A landscape with many peaks, sampled at points; each row gives a point and its height.
From any point a climber steps to the highest of the 6 points nearest to it. It stops when none of these is higher. Distance is the straight distance between rows; heights are no part of it.
j_103 (h 580): [108 139 116 134 107  91 114 140 180 138 100  71 107 129 148 120 100 121
 136 103 126 120 154 121 162 153 105 159 117  60 158 179 128 167 150 105
 140 147]
j_215 (h 731): [ 98 195 138 134  91 124 127 116 149 106 127  74 102 126 136 160 168 157
 171 112 144 137 137  85 178  82 105 132 123 124 167 175 127 163 124  89
 151 170]
j_211 (h 691): [190 129 170 161 138 125 129 150 134 110 124 121 152 138 103 105 112  86
 109 106 159 143 112 158 125 132 126 154 147 107 109 180 121 136 136 139
 145 140]
j_686 (h 598): [125 116 166 125 138  78 134 139 149 149 124 117  78 131 200 113 118 124
 147 102 130 119 131 179 135 181 126 188 155  50 166 178 117 163 151 129
 138 132]
j_99 (h 371): [180 107 172 134 147 150 148 140 137 116 100 122 163 125 136 173  71 110
  97 138 140 133 107 147  56 154 175 130 133 123  40 115 124 101 134 143
 182 129]
j_797 (h 579): [147 177 135 126 133 105 131 148 114 121 170 122  74 120 162 130 151 131
 165 110 180 120 142 152 176 108 108 127 128 107 156 180 127 169 148 119
 147 137]
j_360 (h 377): [131 125 124 117 167 130 181 124 145 144 113 120 100  98 177 169  90 130
 146 135 174 123 139 165 116 159 147 129 102  83 107 115 103 138 136 130
 190  89]
j_157 (h 339): [159 104 151 148 132 126 148 140  80 127 169 181 181 145  70  62 143 104
  60 119 101 106 175 172 141  93  85 114 188 209 136 130 147  90 133 134
  83  87]
j_669 (h 500): [161 132 139 162 122 139  97 122 117  69 105 141 147 126 124 131 122  97
 121 129 103 145 128 118  69 123 146 116 132 139 107 107 143 104 123 105
 126 149]
j_206 (h 647): [172 123  96 147  98 162  77 121 123  72 115 145 184 141  87  86 138 111
  90 139  91 143 117  91  97  98 121  89 123 167 108  89 170  91 117 107
  74 130]
j_521 (h 866): [106 113 111  73 163 132 157 105 120 151 123 143 109 103 161 164  95 169
 149 162 113 136 112 122 100 163 145 117  91 121 120  72  99 115  98 156
 141  88]
j_389 (h 145): [182  99 184 126 131 151 105 117 123  93  98 144 152 156 165 156  94 108
 120 139 100 158 104 138  26 161 173 143 163 152  79 101 127  68 123 131
 134 142]
j_847 (h 577): [136 148 102 120  94 115  86 111 126 102  90 106 133 127 117 138 119 108
 128 128 110 156 136 107 116 135 131 139 112 117 147 131 137 134 118 100
 123 149]
j_285 (h 804): [170 142 112 163 102 170 105 129  87  76 128 160 160 109  93  94 149  92
  96 142 109 140 134  91  88  87 117  72 123 188  99  94 144  94 118 124
  99 119]
j_675 (h 403): [138 122 100 134 123 106 124 145 118 146 172  99 145 123  61  76 120 114
 100 113 170 112 155 146 220  91 101  94 106 152 114 118 125 135 147 164
 123 118]
j_598 (h 688): [ 50 183 108 115  90 170 148 107 151 110  61  92 102  94 154 199 141 187
 185 134 120 118 129  63 127 107 120 128 118 105 166 126 125 158 129  79
 165 158]
j_628 (h 681): [ 93 116  79  90 134 121 152 109 151 166 112 106 109 115 142 137  88 153
 141 144 131 128 122 139 128 168 131 128  78  81 105 104 119 138 127 149
 159 101]
j_845 (h 445): [136  98 174  81 162  76 166 160 113 188 183 143 135 173 115 121  94 137
 101 153 163  81 120 164 182 143 138 141 175 154 127 147  81 128 134 214
 127 108]
j_737 (h 455): [ 28 150  91 119 103 173 197 104 193 147  70  57  93  76 182 184 100 193
 158 135 136 140 142  90 124 113 148  61  56  63 125 114 150 168 153  70
 203 114]
j_79 (h 742): [172 110 151 193 117 166 115 146 114  91 156 130 197 120  85  90 150  96
  87 115 143 160 108 113 108 124 111  93 126 158  81 137 160  83 124 123
 106 127]
j_960 (h 645): [137 177 101 134 114 131 128 128 122 132 160 107 123 118 119 130 141 116
 128 113 173 133 158 118 192  80 108 113 119 126 149 152 127 178 128 125
 143 129]
j_603 (h 693): [ 68  92 147  83 156 127 167  93 169 137  93 151  94 115 185 141 137 168
 177 108  61 136 104 155  88 217 148 182 133  69 155  92 117 112 117  98
 117 107]
j_905 (h 730): [ 98 191 117 140  96 144 105 119 156  76  69  82  97 109 150 176 154 133
 151 108 120 131 155  92 119 120 133 137 140 103 175 164 129 141 140  64
 138 166]
j_554 (h 587): [ 78 123 140  95 116 113 103 124 105 105 118 146  73 138 191 146 209 161
 190 129 103 100 110 141  96 173 141 178 164 110 205 119 107 143 106  98
  75 152]
j_974 (h 499): [127  99 143  82 163 112 137 121 124 170 132 144 152 136 125 155  78 136
 115 187 122 122 125 136 104 147 159 127 124 142  87 105  84 102 126 198
 139  95]
j_690 (h 565): [ 82 159  75 116 128 149 163  95 149 149 120  75  94  99 157 161 114 166
 150 151 167 138 138 105 120  99 129  65  62 114 131 128 117 166 111 112
 195 124]
j_417 (h 627): [ 86  94  80 104 121 101 147 126 175 193 109  94 122 121 121 128  69 130
 129 139 143 117 123 132 160 180 116 149  70  74 100 129 123 150 137 155
 146 114]
j_209 (h 686): [169 104 197 199 111 140 115 134 152 105 138 101 189 143  83  66 141  88
  67  77 139 163  95 126 100 140 121 157 135 113  67 176 160  77 120 117
 100 155]
j_139 (h 246): [177 123 157 131 126 142  90 111 106  82 109 166 148 158 124 124 119 122
 119 143  77 152 122 123  44 130 161 128 162 181 124  87 138  69 103 129
 100 125]
j_80 (h 395): [181 109 166 169 101 161  67 116 129  49 103 140 152 154 136  80 137  90
  89 100 102 163 108  96  43 136 164 123 167 145  94 104 180  61 112  89
  98 163]
j_827 (h 553): [118 145 130 116 125  93 140 146 149 158 129 120  99 128 168 128 129 127
 135 111 158 117 131 130 167 147 109 153 115  74 143 149 128 171 146 146
 148 126]
j_946 (h 655): [178 118 135 181 105 137  81 132 165  86  69  89 150 127 120  99 114  75
 110 102  98 165 143 120 102 144 137 154 141  99 118 157 146 116 134  84
 108 160]
j_402 (h 466): [ 87 144 132 103 156 114 155 141 131 179 172 162  46 134 207 134 167 165
 174 120 160  81 104 149 161 124 117 147 131  86 159 147 129 191 129 134
 147 128]
j_659 (h 384): [177 126 185 167 144 132 128 149  69  93 160 182 161 138  96  79 172  90
  70 114 102 143 158 175 115  98 106 135 196 183 137 136 135  98 132 123
  81 117]
j_134 (h 539): [153 140 145 168 141 130 127 127  97  97 158 159 148 134  70  80 175 120
  75  70 100 119 193 168 173  88  94 101 152 179 131 164 154 115 145  91
  62 121]
j_608 (h 418): [ 83 132 106 105 190 148 195 105 117 150 152 149  66  92 192 173 128 181
 170 128 157 122 101 141 117 137 121 123  93 121 124  88 105 139 118 115
 165  71]
j_202 (h 525): [112 140  86 110 160 111 159 154 108 199 201 148  93 131 132 126 125 162
 131 128 191 105 149 144 191  91 121 116  98 152 135 115 117 153 131 179
 138 115]
j_256 (h 446): [130 142  88 117 135 114 142 130  90 163 154 122 115 113 114 135 109 134
 127 166 154 129 142 119 147  92 112  81  99 144 118 121 125 142 113 167
 164 107]
j_754 (h 451): [129 103 171  79 174 121 160 105 135 119 101 129 125 116 176 171  89 138
 139 128  94 133 128 158  74 191 159 138 135 118 108  91  94  84 124 142
 152 103]
j_798 (h 746): [ 71 189 125 124  96 127 112 122 154 115 133 108 107 135 122 145 165 145
 157 101 122 110 133  71 182 123  97 159 124 105 188 155 124 155 126  92
 108 162]
j_635 (h 532): [144 100  85 162 118 130 106 131 141 126 101  84 155 111  94 133  98 100
 104 142 180 136 119 141 151 115 127  99  97 100  86 154 152 132 136 125
 181 144]
j_817 (h 648): [165 143 119 178 110 146 130 128  92  99 154 135 159 120  77 101 153  99
  81 115 144 151 148 127 142  84 103  79 119 176 117 144 156 131 130 116
 119 117]
j_270 (h 502): [142 116 177 119 141 100 121 139  78 106 188 176 116 150 120  99 171 112
  99 110 106 117 164 193 154 117 116 148 210 172 188 158 118 107 140 146
  75 131]
j_856 (h 329): [171 102 134 124 130 172 129 130 106 121 120 156 171 107 121 168  82 120
 107 183 126 144  98 128  54 119 158  81 104 176  36  73 129  88 137 160
 183 123]
j_352 (h 563): [161 119 194 109 147  91 148 149 148 142 129 129 109 149 162 131 100 109
 127 119 161 112 103 180 136 153 144 164 155  84 118 178 107 149 141 166
 146 125]
j_932 (h 637): [155 131 134 128 112 100  94 118 120 107 118 134 138 148  92  84 135  98
 114 114 103 137 150 121 132 125 128 158 157 139 148 136 125 127 112 133
  63 138]
j_689 (h 803): [ 90 169  91 117 106 126 118 126 132 119 115 117 100 114 140 147 145 148
 164 121 141 135 137  90 143 114 108 154 113 114 176 141 117 156 127 106
 144 142]
j_65 (h 477): [151  98 154 172 135 139 110 121 103 112 153 159 204 158  49  58 141 104
  54 106  98 141 155 144 119  93 109 114 159 193 103 117 139  89 138 136
  70 115]
j_410 (h 779): [ 78 126  95  94 101 150 126 111 186 106  29  81 103 103 177 158 126 190
 191 115  52 118 124  85  90 173 165 147 106  96 146 105 158 127 135  63
  99 119]
j_397 (h 498): [133 150  78 151 109 142 137 122 110 145 156  77 134 119  91 140 112 121
 113 153 195 119 145 116 177  72 116  61  69 136 111 143 135 154 122 146
 173 129]
j_28 (h 677): [ 77 179  84 105 102 146 130 118 112 125 126 124 109 117 126 157 167 158
 169 146 111 118 123  60 144 102 117 116 111 160 183 104 115 149 106 101
 137 135]
j_299 (h 679): [183 110 176 160 123 101  95 128 138 103 120 106 165 157 108  96 124  71
  97 103 114 170 128 140 101 144 135 171 163 107 100 157 137 104 113 135
 120 165]
j_942 (h 528): [ 98 137  81 125 114 127 137 126 179 171 100  75 103 100 156 142  96 144
 141 116 176 128 139 115 164 147 104 108  72  66 124 159 140 192 150 116
 176 111]
j_962 (h 311): [180 103 149 142 147 136 145 142 100 168 150 126 149 130  93 119  83 108
  90 163 204  80 111 173 194 100 121  90 118 138  88 150 113 158 118 184
 158 105]
j_703 (h 543): [ 92 143 119  97 127 107 119 130  88 128 160 165  90 138 158 127 181 151
 159 138 109 113 138 119 127 133 121 151 165 156 209 123 109 144 118 111
  86 134]
j_150 (h 511): [ 64 123  94  96 175 139 190 115 137 167 166 181  73 125 179 155 168 191
 164 131 148 109  92 130 122 130 117 123 100 134 146  88 116 156 110 124
 131 110]
j_247 (h 634): [127 123 113 101 147 114 146 118 122 156 112 132 114 127 123 144  84 132
 135 137 137 125 133 128 117 155 141 148 104 118 128 121 108 126 121 155
 150 106]
j_763 (h 562): [162 115  86 119 103 144  72 119 149  96  76 100 146 145 117 109  95 118
 140 133  57 138 130  88  86 142 158 122 128 136 117 104 154  96 108 114
 107 162]
j_564 (h 664): [163 113 142 132 142 104 135 147 111 142 167 145 178 139  89 103 104 100
  88 140 153 129 137 159 156 113 131 134 160 154 113 148 104 117 142 171
 116 131]
j_927 (h 713): [169  91 105 123  95 168  72 122 140 104 119 158 198 154  98  77  95 111
 109 175  72 133 114  98  76 113 147  94 125 160  62  84 151  82 125 165
  87 156]
j_982 (h 657): [123 154  96 121 110 119 116 131 116 131 146 122 128 123  88 121 146 122
 132 125 125 143 151 115 174 107 114 119 124 160 156 119 118 137 125 128
 110 121]
j_607 (h 537): [143 144 117 121 113 124  76 107 139  89  50 122 107 137 147 137 126 120
 161 122  63 150 119 115  64 163 164 156 150 126 145 114 135 100 107  92
 116 140]
j_693 (h 608): [127 121 110 110 122  84  88 123 142 152 128 100 123 143  92 101 141 129
 123 113 106 137 139 113 177 144 103 160 128 131 168 154 111 136 133 132
  96 151]
j_166 (h 609): [ 38 161 110 108 131 188 204 101 188 141  97 103  65  77 213 177 139 190
 189 119 148 128 122 113 119 128 132  96  72  85 143 103 146 176 149  72
 197  97]
j_219 (h 588): [ 93 129  71 110 126 113 155 126 122 163 134 134 125 123 120 147 134 153
 141 156 139 142 127  94 144 136 116 119 100 126 143  95 105 128 118 154
 131 119]
j_997 (h 618): [115 113  68  95 115 126 100 110 148 143  78 116 132 122 123 152 103 159
 152 146  69 131 140  97 125 159 139 130  94 106 128  91 131 117 125 121
 123 133]
j_842 (h 575): [108 107 106 108 134 115 133 135 140 184 135 107 132 111 116 125  93 126
 121 140 184  99 126 145 178 141 120 123  79 100 101 137 112 174 133 186
 161 118]
j_149 (h 524): [158 123  91 159 127 157 132 139  79 126 170 126 178 114  47 115 136 104
  77 152 171 137 129 111 152  69 109  34  96 170  95 116 155 119 124 141
 146 118]
j_466 (h 569): [148  85 222 102 150  94 142 130 122 153 169 137 163 192  87  82 132 128
  86 116 112 116 136 169 128 128 143 171 236 179 145 160  92 107 129 169
  84 143]
j_176 (h 452): [157 117  78 121 108 145 109 129  94 116 135 141 155 103  95 143  95 114
 117 180 124 138 124  89  97  87 132  53  92 175  96  86 139 120 122 139
 148 112]
j_265 (h 516): [ 60  90 118  97 205 132 216 118 188 209 162 188 112 114 186 137 135 182
 146 117 154  92  81 160 142 183 107 156  91  69 108 114 121 161 123 144
 128  91]
j_930 (h 503): [155 135 135 118 143  81 126 151 112 145 169 146  99 145 148 124 142 113
 145 129 161 111 144 155 167 122 127 141 161 113 162 157 111 153 135 145
 128 130]
j_641 (h 435): [162 107 146 207 129 141 139 153  96 128 174 121 175  98  25  61 155 100
  49  96 142 129 155 160 198  81  77  62 102 174  75 140 155 124 144 122
  99 107]
j_785 (h 491): [135 134 122 109 124 139  95 111 104 109  90 154 105 138 161 133 149 136
 174 140  78 119 113 127  75 160 164 153 168 135 168  98 104  91  98 109
  95 145]
j_823 (h 400): [141 120 163 109 155 121 150 126 156 122  73 127  96 106 179 164  97 118
 150 117 130 135 125 177  91 178 150 167 140  83 127 134 112 132 144 121
 182 120]
j_309 (h 506): [150 132 119 161 122 144 109 124  78  71 132 174 169 142  76  71 166 112
  93 118  81 153 171 133 106  68 104 108 157 203 147 107 139 101 128 117
  55 104]
j_199 (h 517): [ 87  94 124 103 183 100 171 144 141 201 208 185  85 138 173 123 135 192
 155 115 169  67 105 177 176 150 109 161 130 118 140 131 131 191 114 185
 113 112]
j_422 (h 786): [103 182 143 141  96 134  90 114 100  86  97 120  79 122 178 176 172 131
 178 135 128 126 123 120 109 121 137 144 158 136 186 147 113 142 130  59
 135 153]
j_416 (h 416): [ 58 142 118  89 178 125 163 130 128 146 137 174  70 120 199 171 167 160
 194 133 113 121 107 141  98 156 114 147 110 117 156  93  99 125 126 113
 126 110]
j_839 (h 653): [183 106 126 171 110 170  98 138 106  94 128 142 190 106 117 120  97 103
 105 148 126 154 109 110  75 124 146  86 114 163  71  92 166  81 122 129
 160 137]
j_731 (h 118): [143 122 104 109 155 150 163 100 130 108  87 111 105  78 162 187  79 124
 140 144 143 139 126 138  87 157 153  95  71 117  89  87 115 110 127 120
 201  79]
j_517 (h 548): [161 153 142 167 116 132 111 125  93  77 161 149 132 119  95 115 178  96
 113 106 119 147 158 139 142  86 107 111 164 173 157 151 140 125 136  92
  85 128]
j_679 (h 652): [ 79 135 115 114 101  82 104 127 134 124 136 118  96 150 151 118 180 147
 165  89  94 116 126 110 155 158 108 189 154 105 208 153 122 148 106  95
  78 156]
j_809 (h 479): [164  95 159 182  91 160  72 113 145  80 126 114 183 170  79  46 136  98
  53  91  82 160 125 103  80 114 117 112 143 156  64 121 151  57 116 119
  42 136]
j_890 (h 628): [ 93 155  75  98 131 124 157 138 114 199 197 123 110 135 121 115 137 155
 135 129 172 113 144 122 206 100  95 127 106 138 160 120 123 165 128 174
 137 129]
j_736 (h 443): [156  80 142 176 119 146 138 163  91 138 177 126 184 110  35  86 123  87
  65 130 184 108 104 160 191  86 127  69  89 162  52 126 155 124 123 169
 131 107]
j_840 (h 485): [156 179 146 189  90 168 102  85 115  40 107 120 140 115  95 132 183 129
  98  96 135 134 155  87 114  82 106  77 137 169 142 138 168 117 123  53
  80 150]
j_98 (h 519): [108 135 169 109 152 119 115 114 127 119 100 147  70 117 192 151 148 125
 183 131 101 131 120 144  89 177 149 171 165 122 171 112 101 124 106  95
 136 120]
j_482 (h 829): [ 28 176 107 110 130 168 179 112 176 156 105  98  92 114 177 154 142 198
 184 134 138 128 107  91 157 103 101 133  81  92 159 109 124 181 130  84
 169 152]
j_189 (h 303): [182 120 188 140 120 140  94 121 138  73  85 139 132 153 171 141 125  82
 116 131 101 147 116 142  38 139 170 158 186 136 127 113 138  82 111 107
 109 162]
j_508 (h 288): [165 133 145 151 124 122  92 134  88  94 125 174 127 139 124 120 148  98
 116 150 121 144 144 137  93 114 145 133 188 178 154 118 129 107 126 131
 109 121]
j_117 (h 490): [169  99 119 104 133 134  90 110 129 113  80 141 161 149 114 125  94 131
 133 162  59 123 129 113  59 147 165 124 145 147 106  91 119  86 104 140
 102 129]
j_326 (h 487): [116 135 109  87 171 111 142 131  89 133 138 167  94 103 173 150 123 135
 150 168 131 140 134 119  99 134 141 126 127 146 134  87  85 109 117 140
 144  84]
j_96 (h 526): [142 150  74 158 105 143  94 124 137  92 103  94 133  91 109 158 113 127
 127 137 135 154 131  85 118  92 129  80  98 129 126 130 153 125 121  94
 160 146]
j_806 (h 570): [184 155 164 174 122 119 136 144  93 103 173 132 132 121 102 105 145  94
 114 101 151 124 156 156 186  78 100 110 137 157 123 183 152 145 149 127
 116 118]
j_86 (h 650): [ 39 169 110 111 124 129 165 128 166 160 147 118 103 140 132 146 182 194
 167  99 135  97 118  66 194 102  95 147 106 118 182 112 135 182 126 115
 119 179]
j_44 (h 651): [121 156 157 133 100  92 113 137 119 102 145 117  66 121 185 151 166 124
 173 102 138 125 133 143 153 135 110 162 163  82 182 182 120 161 154  95
 128 165]
j_314 (h 659): [154 114 156 151 139 104 104 140 132 132 135 119 169 154  72  83 129  89
  88 118 125 142 148 146 163 122 111 148 150 144 123 147 124 112 120 143
  93 154]
j_747 (h 361): [110 122 161 100 177 125 189 151 134 174 149 152  78 130 178 137  91 150
 135 120 180  94 122 169 149 147 136 165  98  93 104 146  89 156 132 163
 165  75]
j_548 (h 404): [108 164 125 126 150 139 166 132 110 139 147 124  69 109 195 157 139 143
 166 131 175 129 140 136 131 115 122 112 114 111 153 131 102 170 136 106
 183 117]
j_70 (h 621): [116 132 109 115 110 110 107 118 157 127  77  94 113 117 141 128 100 111
 140 122 102 145 120 117 119 184 120 161 125  84 138 139 128 123 131 124
 145 129]
j_632 (h 757): [148  94 165 134 130 110 121 130 120 145 143 135 213 182  70  93 100 107
  70 147 111 129 106 141 105 127 134 136 165 178  87 114 109  91 147 185
 101 133]
j_587 (h 442): [176  94 188 145 126 163 175 171  92 158 171 144 201 145  73 140 103  98
  51 155 181  62  88 172 166  98 145 117 151 174  60 166 114 132 147 206
 142  99]
j_156 (h 633): [113 114 163 108 134  85 108 127 120 120 120 138  85 158 143 112 172 130
 163 105  91 130 123 138 111 182 148 194 176  95 191 145  92 131 105 127
  78 158]
j_904 (h 478): [136 122 148 132 141  84 117 125  98 135 190 155 132 154  90  92 156 120
 106 112 116 114 172 152 185 115 110 140 181 191 175 139 130 113 132 156
  69 111]
j_439 (h 676): [ 87 121  77  74 119 139 128 112 142 121  87 122 129  94 140 167 110 182
 188 150  65 128 130  97 103 150 141 101  72 118 115  76 127 115 102 124
 130 105]
j_549 (h 690): [149  92 189 112 145 140 142 143 105 161 158 134 215 172  72 147  85 115
  60 176 135 120 108 161  98 123 165 125 161 185  92 132  99 112 147 200
 133 119]
j_597 (h 709): [ 69 171 105 117 108 113 159 145 131 154 146 147  82 133 152 146 186 170
 169 115 143 110 117  95 166 118  98 152 118 104 187 134 125 169 132 118
 120 144]
j_967 (h 753): [166  97 139 156 125 124 116 141 125 123 144 123 174 142  80 110 106  78
  90 132 149 145 116 127 131 128 135 124 129 134  75 145 131 103 145 161
 137 142]
j_122 (h 507): [ 49 124  91 100 135 132 168 122 168 209 176 113  97 146 142 121 139 181
 156 110 161 112 118 100 202  92  81 121  70 112 133 126 155 204 139 166
 139 127]
j_229 (h 527): [131 162 150 111 135 112 127 135 110 114 118 148  69 110 187 162 149 112
 172 111 146 123 133 147 112 136 128 128 146 104 167 156 116 140 139 106
 157 131]
j_975 (h 441): [152 135 127 132 148 116 145 146  94 148 175 147 119 119 119 125 120 113
 126 154 169 128 144 143 171  99 122 115 135 145 133 137 113 129 135 161
 154 114]
j_224 (h 35): [155 123 144 128 150 125 129 134  85 119 129 176 146 138 133 144 115 104
 109 160 126 133 131 132  83 110 136 128 168 175 121 116 112  89 126 153
 146 116]
j_260 (h 454): [166  95 110 139 111 148 120 125 132 114  96 123 156 105 110 156  79 107
 122 165 123 138 102 123  87 123 162  68  76 136  47  91 138  97 119 154
 169 140]
j_68 (h 407): [145 106  86 144 140 132 144 165  86 179 185 140 153 114  44  89 115 111
  76 158 159 105 156 152 191  52 102  68 120 173  97 104 142 132 133 176
 148 100]
j_458 (h 541): [ 54  99 101 118 133 131 183 133 191 196 113  94  95 100 173 123  91 150
 131 126 175  95 116 152 169 174 116 138  55  36  94 133 137 167 143 140
 178  75]
j_93 (h 450): [134 113 103 112 134 112 142 143  77 158 160 181 157 135  88 128 111 123
 117 163 132 111 139 120 121 121 131 120 143 171 135 106 110 105 123 174
 127 110]
j_813 (h 486): [188 135 204 154 155 122 159 154  92 137 201 147 146 141  92 105 133 112
  89  98 153  96 151 185 183  77 106 127 179 174 122 171 152 134 162 145
  92 122]
j_181 (h 522): [ 84 141 106 124 124 142 169 117 168 148 109 103  81  97 196 159 122 153
 151 110 155 134 129 150 119 166 126 125  86  58 132 126 131 160 141 105
 187 109]
j_30 (h 613): [151 109 101 125 113 114  71 128 125 118 119 117 173 151  68  90  96 104
 112 152  98 141 141 108 120 123 128 118 116 156 112 118 135  98 124 150
  90 148]
j_120 (h 398): [167 122 138 140 146 126 128 153  90 135 150 163 165 122  95 135  85 106
  91 179 170 121 111 138 107 114 146 110 111 163  72 121 107 116 130 169
 157 118]
j_39 (h 849): [ 73 143 128 114  98 151 103 120 164 102  41  95  84 125 180 181 156 174
 201 100  68 107 125 111  92 171 161 180 131  82 193 127 134 131 116  67
 104 139]
j_553 (h 626): [165 104 123 169 135 143 128 134 128 133 102 111 165 117 112 141  76  89
 115 144 156 134 101 139 103 139 151 108 111 114  58 124 142 119 134 140
 172 131]
j_323 (h 732): [ 82 185 122 119  71 153 116 131 110  90 112 107 107 123 122 155 191 144
 165 118 116 125 145  81 146 105 114 143 139 144 194 150 119 144 107  96
  92 147]
j_230 (h 607): [ 83 125 100 100 152  90 163 148 122 193 181 165  77 132 143 119 168 167
 158 129 155 101 111 126 173 128 112 145 123 133 168 132 119 171 118 150
 122 120]
j_306 (h 556): [171 105 150 138 124 130  84 115 113 101 118 138 174 170  87  60 133 100
  88 126  89 152 133 120  93 119 130 139 174 162 107 102 136  85 117 136
  76 140]
j_13 (h 624): [145 111 169 110 140  91 112 111 142 135 111 124 112 149 142 122 129 118
 128 115 115 140 123 154 121 171 156 187 173 101 145 157 107 120 116 128
 113 150]
j_871 (h 612): [166 137 111 141 103 137  55 105 152  79  72 103 154 161 106  99 123 105
 124 121  61 148 128  94  94 136 135 143 150 126 117 125 156  87 113  90
  72 151]
j_312 (h 762): [157  83 163 158 115 127 116 136 133 136 147 109 215 151  41  66 114  83
  42 135 136 133 104 133 138 129 129 122 131 153  47 137 125  79 131 171
 107 146]
j_174 (h 614): [ 74 162 103 124 133 136 161 121 157 182 169 126  74 125 180 140 145 175
 149 121 181 105 123 114 184 105 109 114  62  94 160 131 127 209 120 119
 158 124]
j_931 (h 649): [156 125 145 140 143 107  98 132 130 101 121 123 123 147 127 120 140  92
 122 122 128 135 140 151 121 135 129 165 167 117 141 161 123 115 129 119
 119 150]
j_379 (h 789): [ 89 106 140 110 107 116 120 112 171 115  48  94  81 105 198 152 149 125
 189  90  66 127 132 149  83 187 159 189 154  43 192 119 124 129 124  72
 127 132]
j_331 (h 415): [146 142 109 133 137 142 133 116 112 111  95 115  99 101 162 167 111 106
 156 137 148 140 120 125  97 135 145 117 129 126 118 113 147 121 134  91
 176 130]
j_490 (h 708): [180 117 184 187 122 134 104 143 131  87 139 144 168 141  94  86 158  72
  86  93 142 158 117 136 100 119 126 137 153 136  85 159 158  88 129 117
  94 143]
j_516 (h 644): [ 75 133  86 122 113 139 155 132 189 129  63  60 104  94 167 152 100 166
 144 116 102 129 149 110 119 172 136 126  92  57 146 135 149 142 165  74
 169 122]
j_336 (h 496): [126 137 112 125 139 123 135 130 135 171 159  94  94 123 127 116 105 136
 131 123 213 108 129 147 205  95 118 108  97  93 115 163 129 196 140 148
 176 117]
j_923 (h 512): [158 126 182 126 149 103 116 116 116 132 118 143 127 135 145 146 114 102
 123 134 114 135 120 151  84 163 168 157 168 133 129 138 106  98 123 138
 141 125]
j_284 (h 564): [ 76 105 108  93 150  92 173 139 178 204 166 142  99 123 157 119 119 160
 148 121 161 110  98 141 154 173  91 145  88  75 120 140 124 171 131 160
 141 103]
j_107 (h 544): [ 97 113 148  94 162 108 164 130 177 170 133 148 110 119 190 128 115 155
 145 103 136 102 113 156 125 199 128 187 118  59 120 134 103 147 131 140
 151  94]
j_898 (h 631): [ 54 164 122 111 127 140 163 132 147 156 151 132  59 117 209 166 169 184
 192 129 138 118 104 124 159 116 116 153 110  94 175 150 121 179 151  98
 146 139]
j_252 (h 636): [172 113 162 144 140 122 147 162 101 142 160 148 193 143  74  95 111  99
  66 148 152 126 133 150 143  88 126 115 146 183  88 138 126 103 147 175
 124 119]
j_141 (h 536): [170  99 136 150 110 159  62 107 131  79 102 155 178 172 107  71 122 111
 111 135  68 127 132  89  62 111 152 120 168 158  97  88 154  73  98 138
  64 141]
j_537 (h 307): [166 116 176 148 118 141  98 112  99  83 127 178 178 196 101  52 154 110
  68 137  67 136 132 140  71  98 146 132 208 193 122 113 150  68 109 133
  46 127]
j_10 (h 716): [166 112 117 195 118 157 104 134 132  92 125 106 172 107  83  93 121 100
  84  94 130 168 129  94 120 119 121  93 112 129  75 143 176 103 131 106
 116 150]
j_966 (h 328): [171 112  98 139 125 154 114 121 140 101  79 117 140  93 148 166  85 126
 140 141 106 152 121 116  77 143 166  86  96 139  68  89 170  95 143 121
 176 140]
j_770 (h 694): [132  78 117 128 127 123 128 140 113 155 148 126 187 132  77 119  87  86
  78 175 131 119 118 142 134 126 147 127  98 137  64 111 117 109 132 199
 148 131]
j_311 (h 530): [148 168 122 168 101 147  73 114 123  57  93 119 124 122 132 149 149  90
 132 127 111 158 129 122  98 101 137 114 155 144 162 147 146 101 119  56
 116 150]
j_248 (h 729): [ 85 155  98 116 108 114 133 141 139 152 152 102 117 125 108 133 141 143
 149 120 143 136 146 102 183 115 101 135 111 121 158 134 118 165 134 125
 134 152]
j_495 (h 635): [ 42 123  71  75 136 170 170 109 193 128  88 104 120  87 165 169 139 216
 184 133  58 114 106 102 121 162 140 109  37  67 114  74 144 129 124  96
 145  87]
j_373 (h 576): [130  91  96 142 116 110 107 144 169 155 117 100 143 120  88 127  72  98
 109 136 157 142 121 138 154 154 125 133  94  96  95 145 120 130 139 145
 157 133]
j_647 (h 687): [ 78 122 110  84 136 138 166  99 170 125  86 113 104  92 187 179 128 179
 186 122  87 131 118 118 111 180 136 134  86  75 137  92 117 122 137  88
 134 103]
j_772 (h 601): [156 155  80 139 103 154  92 116  94  88 112 123 171 117  88 135 134 135
 120 150 105 141 140  77 103  83 103  71 110 163 133 103 142 128 127 109
 116 137]
j_510 (h 306): [145 131 130 115 142 134 108 109 110 113 105 150 131 131 143 150 112 128
 147 153  84 126 133 117  86 147 141 117 144 154 144  94 113  97 113 126
 110 123]
j_45 (h 558): [117 137 127 125 122 116 108 124 140 109  75 114 103 109 173 159 119 132
 162 130 107 137 128 130 100 154 135 157 127 100 153 135 146 125 139  82
 158 135]
j_655 (h 864): [173 101 168 155 115 153 122 140 116 115 131 144 200 153  90 104 111  93
  77 148 116 148 106 130  82 127 161 123 158 154  64 118 134  70 136 167
 119 133]
j_776 (h 529): [120 166 140 123 132 100 127 142 136 144 201 117  95 145 128 121 167 141
 133  85 154 104 156 135 230 100  98 134 138 118 168 169 139 173 154 127
  99 135]
j_450 (h 617): [ 41 143 138 111  99 126 127 134 131 115 106 132  70 145 154 170 228 174
 196 125 119 102 104 105 153 125 110 164 145 111 217 137 127 166 106  75
  79 173]
j_366 (h 513): [123 164  81 107 115 136 129 109 118 116 118 105 103 112 122 176 113 144
 157 142 125 152 129  86 122  98 134  89  87 134 128 107 120 146 125 114
 174 118]
j_393 (h 641): [142 178 112 149 118 147 111 125 112  96 116 120 103 110 133 159 141 119
 138 129 143 154 131 105 129 101 120  99 122 138 151 138 123 146 134  79
 150 145]
j_595 (h 521): [142 101 180 106 147  72 147 146 102 169 202 156 140 161 115  93 123 138
 106 105 130  96 151 162 168 143 127 157 205 150 155 160 112 137 140 183
  86 127]
j_243 (h 625): [194 101 234 151 148 116 124 144 115 131 161 136 172 173  94  96 129  85
  71  92 145 131 117 159 141 123 131 155 196 136 111 170 126 107 127 147
  98 138]
j_865 (h 702): [ 63 133  95 107 105 110 118 129 165 143 104 104 110 140 130 126 144 169
 169 109  96 133  98  88 153 161 111 170 127  79 176 132 124 155 129 112
 114 151]

Where does a climber stop that starts at each point below?
j_510 | j_655
j_265 | j_521
j_224 | j_655
j_389 | j_655
j_13 | j_655
j_785 | j_689
